Points on a hilly landscape, in no order, each with its height.
A ball rolls from a point to whichever of its 2 nearest points has the largest drop for the distance, and stops where none of them is lower. Distance is the straight distance between rows; heights are no part of it.
sib height 346: [127  85 122 102 101 144  99 133 128 154 166  59  96 156 136 120 135 117
  98 114 131 113  89 181]
mapi height 290: [147 152 158 101 123 131 156 137 149 126 113  99 105 152 182 174 100 121
 124 165 101 159  72 180]
Besi height 345: [129 157 154 116  97 132 143 144 145 151 125  74 110 143 190 171 115 101
 105 144 111 136  71 203]
Zot height 106: [146 148 115 146 160 135 133 130 150 152 108 124 106 121 107 133  76 127
 114 185  90 125 151 120]
Bom height 266: [142 173 109 169 144 145  95 124 129 125 119 106 129 163 133 131 102 126
  57 169 103  87 159 120]
vure height 355: [126 169 129 168 109 122  91 157  79 103  72 158 138 139 101  96 147 152
  90  80 160 110 177 103]
Mipil height 680: [131  87 182 130 140  69 169 136 178 166 132 134 111  85  88 138 133 142
 202 129 153 119 110 131]
giga height 313: [139 132 176 140 107  94 160 158 180 161 102 143 127  96 114 182  98 155
 154 142 158 146  97 133]
pizi height 303: [133 102 128 119 112 115 111 148 143 156 154  60 114 165 147 139 134  89
  84 140 129 106  72 176]
sek height 781: [125 132 122 126 139 125 170  91 110 114 145 196 189 107 152 105 127  82
 185 177 157  92  89  76]
Fedu height 374: [115  96 150 119  78 120 133 141 163 134 168 137 154 103  79 147 115 151
 142  95 149 133  82 120]
refa height 149: [106 155 118 156 144 121 122 125 154 160 100 145 117 109 109 132  72 116
 125 161 136 126 154  95]
Tini height 212: [100 168 129 155 105 133  91 135 143 129 125  86 154 176 179 144 129 118
  60 166 123 107 105 149]
besur height 163: [111 157 113 165 133 124 110  95 112 115  92 183 152 114 129 108 102  89
 151 135 187 103 157  49]
Naz height 575: [175  88 161  98 165 133 139 130 130 145 150  81  72 152 156 140 170 172
 146  96 107 159 130 214]
Dema height 398: [176 179 131 147  93 144 124 174 117  75  70 127 138 115 187 141 155 144
 119 131  95 177 169 168]
gen height 765: [109 103 135 126 126 103 150  97 130 112 167 175 156  94 129  94 123 100
 191 167 162  98  84  74]
Fazoz height 722: [127  69 122 139 190 122 111 132 135 162 171  81 106 172 148 106 151 133
 108  97 103 110 124 165]
bev height 417: [127  87  87 101 122 198 132 102  96 123 163 102 105 118 140 114 168 153
 137  65 123 157 147 147]
gobel height 404: [102 146 127  95  60 162  99 133 130 153 156  90 137 134 123 156 112 126
  96 119 137 152  95 155]
keko height 202: [122 110 140 172 149  64 148 118 162 147 134 140 132  85 102  95 109  98
 200 164 162 104 123  85]
kasa height 747: [106  86 144  86 124 112 171 110 126 121 174 176 148  93 123 104 154 111
 199 145 146  97  70  95]
tosaz height 701: [110  94 132 129 205 129 124 118 124 154 173  94  68 150 141 122 151 150
 125  88 110 121 144 174]
zoki height 181: [106 181 129 173 105 136 101 147 131 114  91  91 141 155 205 121 151 136
  68 152 107 120 145 165]
Banav height 55: [133 117 111 136 163 127 122 132 155 157 138  94 124 152 116 119  89 129
  99 172  76 103 122 144]
lilu height 292: [111 189 100 155 112 165  82 101  86  98 104 124 160 173 131 116 130 153
  69 132 129 110 183 103]
zug height 609: [152  96 156  84 139 123 151 144 144 170 136  83  90 124 114 141 124 165
 157 116  88 162 124 197]
Kezo height 256: [107 131 118 127 115 120  97 131 137 148 146  74 141 190 142 153 133  89
  65 143 134  95  65 141]
Ror height 243: [181 182 109 156 162 143 128 145 121  97  90 113 115 171 168 149 122 115
  76 179 101 104 140 137]
pugo height 539: [170  77 142 131 150 126 133 128 127 152 150  66  72 158 169 129 178 144
 118  98 140 136 120 215]
fevu height 681: [ 76 102 127 100 185 134 119  96 100 142 159 102  53 121 130 111 141 149
 138  80 124 127 148 138]
Dezi height 179: [104 144  92  90 131 175 110  89 115 141 152 120 168 170 104 129 105 114
  94 149  91 100 108 106]
Lav height 728: [ 83 106 137 100 112 118 137 118 137 163 137 145 113  91  82 138 111  97
 182 116 180 137  91  92]
zir height 280: [121 173  97 151 127 155  86  97 110 112 136 117 156 158 112 118  93 131
  65 156 111  90 167  99]
Guz height 210: [ 87 159 107 100 109 167 104 107 129 145 130 137 163 144 104 140  95 129
  99 138 116 137 119  92]
Tuta height 453: [119 102 107 132 129 185 122  67 112 102 166  88  70 123 151 121 157 179
 129  68 151 151 158 161]
kesu height 171: [180 111 108 159 151  94 131 142 156 135 123  86 161 184 140 133 144  84
  73 189 100 109 101 146]
fek height 164: [162 105 154  65 127 119 142 115 150 115 137  97  95 170 133 133 111 148
 154 175  81 185  95 158]
Fofo height 392: [102 184 136 161  98 131 103 155 152 139  87 123 149 125 156 149 103 161
  86 126 131 152 136 137]
nikir height 420: [186 146 123 179 156 110 139 147 125 126 111 168 118  84  88 139  94 103
 141 151 142 111 185 100]
Muma height 411: [149 176 128 137  91 119 132 190 103  90  38 121 122 110 147 112 163 142
 114 112  89 145 164 167]
sonom height 661: [ 83  90 127  94 140 128 120 121 121 163 157 104  78 106 101 114 117 144
 150  77 118 136 138 132]
guzo height 330: [131 161 123 162 118 149 132 110 105  68 109 215 183 138 108 112 135 141
 110 113 165  99 152  80]
mifan height 389: [188 167 134 135 159 135 116 183  93 118  55 177 103 120 130 140 136 116
 138 125 142 141 185 108]
Luto height 213: [174 160 107 174 151 111 132 140 141 103 101  96 153 187 170 153 142  90
  68 188 109 107 110 137]
ven height 490: [135  80 124 137 130 155 106  99 121 128 166  67  62 146 160 112 166 159
 113  77 161 129 141 181]
Tutak height 700: [ 86 114 134 105 150  98 147  87  83 111 152 137  80  70 136 120 179 134
 183  66 182 159 159  97]
ladu height 710: [ 88 138 141 128 152 107 143  81  99 106 161 121  69  62 128 140 164 158
 159  63 173 162 181 125]
fura height 635: [115 102 144 107 132 114 136 145 158 180 136 100  91 105  91 136 105 152
 147 118 109 148 122 159]
masu height 229: [149 141 148  83 129 136 150 126 157 128 109 115  96 150 146 165  87 141
 146 188  96 184  96 144]
pota height 196: [107  73  86  91 163 174 107 103  97 128 179  99 111 173 132 105 158 123
 116  82 110 105 112 131]
rovo height 659: [118  78 166 122 139  79 154 147 162 170 139 116 111  84  79 133 137 167
 171  81 130 141 135 146]
pud height 307: [175 120 136 113 102 119 122 113 161  61 148  96 126 181 179 145 117 108
 126 193 102 172  84 147]
Tib height 186: [ 93 166 120 155 118 129 104 117 143 136  89 173 149 123 111 135  91 131
 115 130 164 123 147  74]
Vani height 373: [124 182 122 173 114 127 101 164 128 119  64 136 132 125 138 121 122 156
  81 119 132 131 176 120]
tud height 376: [160 177 128 136 104 155 118 146 125  56  78 110 130 146 213 137 154 124
 114 156  85 153 149 172]
Devad height 341: [172 149 138 131 101 145 125 123 152  46 122 109 136 168 209 152 125 109
 123 181 101 163 111 158]
riva height 684: [ 83  82 121  83 140 120 146 106  94 134 148 138  91  83 107 111 155 137
 181  62 144 153 141 104]
bivu height 414: [101 167 148 131  77 134 107 152 151 158 129 107 143 119 146 167  96 144
  90 121 140 159 104 151]
boma height 238: [104  79 146 152 159  42 151 122 149 138 158 146 128  82 110  77 133 123
 192 139 137 109 135  86]
gutef height 383: [131  87  87  79 106 195 127 128 101 153 172 119 160 118 114 112 165 128
 134  87  94 145 138 157]
paf height 449: [137 143 150 183 129 117 115 120 139  86 160 192 121  89 138 108 113 123
 150 157 177  53 142  86]
fel height 283: [104 131 122 116 116 137 141 110 136 123 134 191 181 111  94 131 113 112
 147 133 148 130 102  76]
milod height 310: [112 185  98 134 127 169 119  81  81 105  86 171 187 149 108 136 113 136
  96 132 126 116 173  78]
vav height 342: [131 156 134 165 129 136  99 128  79  77 100 198 150 134 108 103 138 139
 106  90 172  83 168  87]
reg height 335: [113  88 105  99 131 118 166 123 103 124 161 174 194 103 100 105 137 118
 147  97  88 141 118  95]
Funu height 361: [127  92  93  88 119 164 143 128 105 149 165 139 200 113 101 111 148 120
 136  88  72 146 138 130]
nilu height 325: [116 163 100 128 139 155 152  83  92 113  87 190 201 128 105 135 106 106
 119 143 130 117 154  67]
sele height 311: [119 144 131 144 118 142 141 107 139  86 130 214 180 124 117 120 123 132
 135 141 162 100 110  81]
lakas height 269: [ 88  73 149 144 161  49 144 127 134 138 166 153 130  82 117  95 140 150
 175  91 118 139 155  92]
suguf height 150: [119 185 123 166 108 131 107 164  94  98  65  82 115 150 184  98 172 136
  82 134  88 105 169 171]
Telil height 244: [155 133 150 171 149  93 155 132 184 151 103 158 122  97 114 144 112 119
 197 173 170 127 123 105]
sef height 247: [ 97 139 102  88 122 171 152 110 116 152 129 165 170 121  88 148 107 104
 134 124 120 139 106  94]
Ruke height 117: [173  88 111 136 173 110 129 145 156 142 141  84 134 183 130 114 133 111
 101 172  81 117 107 154]
rimu height 704: [ 89  84 120  85 116 119 155 107 111 142 145 153 109  90  88 112 143 103
 195  85 161 139 106  94]
Kade height 400: [104 118 131  96  75 145 117 135 140 151 152 123 140 108  82 150 103 137
 127  97 141 154  94 129]
lir height 388: [153 167 143 129 119  98 122 210  73 117  44 141 104 123 105 104 165 126
 112 104 114 118 162 144]
rula height 378: [120 101 119  84  58 170  93 134 121 155 174  75 123 137 130 125 134 123
  98 123 129 130 103 174]
pupo height 726: [119  71 125  84 128 116 184 121 100 123 153 170 128  83 111 109 172 111
 200  94 151 121  82 106]
dakod height 344: [126 120 176 146  85 102 139 154 188 138 140 143 143  95  99 165  98 159
 133 118 166 123  87 132]
bezim height 432: [159 150 136 196 154 106 127 140 125 114 119 184 120  87 109 125 108  97
 137 133 176  85 172  92]
lovo height 151: [110 101  87  79 137 166 102 100 109 142 176 107 162 178 111 109 133 113
 106 130  80  99 112 121]
Vido height 279: [164 140 155 140 128 108 167 143 176 147  80 157 119 105 118 172 102 142
 174 164 158 164 121 117]
Gifo height 375: [160 162 142 145 146 103 108 197  81 135  41 166 105 122 109 109 151 116
 121  99 150 101 181 120]
moti height 302: [ 96  79 122 125 127  91 136 120 137 123 170 150 156  94  87  92 110 137
 147 102 109 135 136  88]
rorut height 403: [189 170 120 153 150 142 125 160 121 120  79 170 111 108 124 159 110 125
 127 154 132 149 185 108]
kuzu height 242: [179  80 149  83 119 105 133 123 149  99 152  87 126 188 163 127 145 117
 141 165  95 175  75 174]

Two balls start at each pair of points below. Name the first point that both come to, or write never.
dakod and fura => keko
rovo and Fedu => keko
gutef and Kade => keko

Where does a ball stop that starts at each point below?
lilu => Banav
bivu => lovo
gobel => suguf
bezim => Gifo
Dema => fek
paf => lovo
guzo => lovo
Tuta => keko
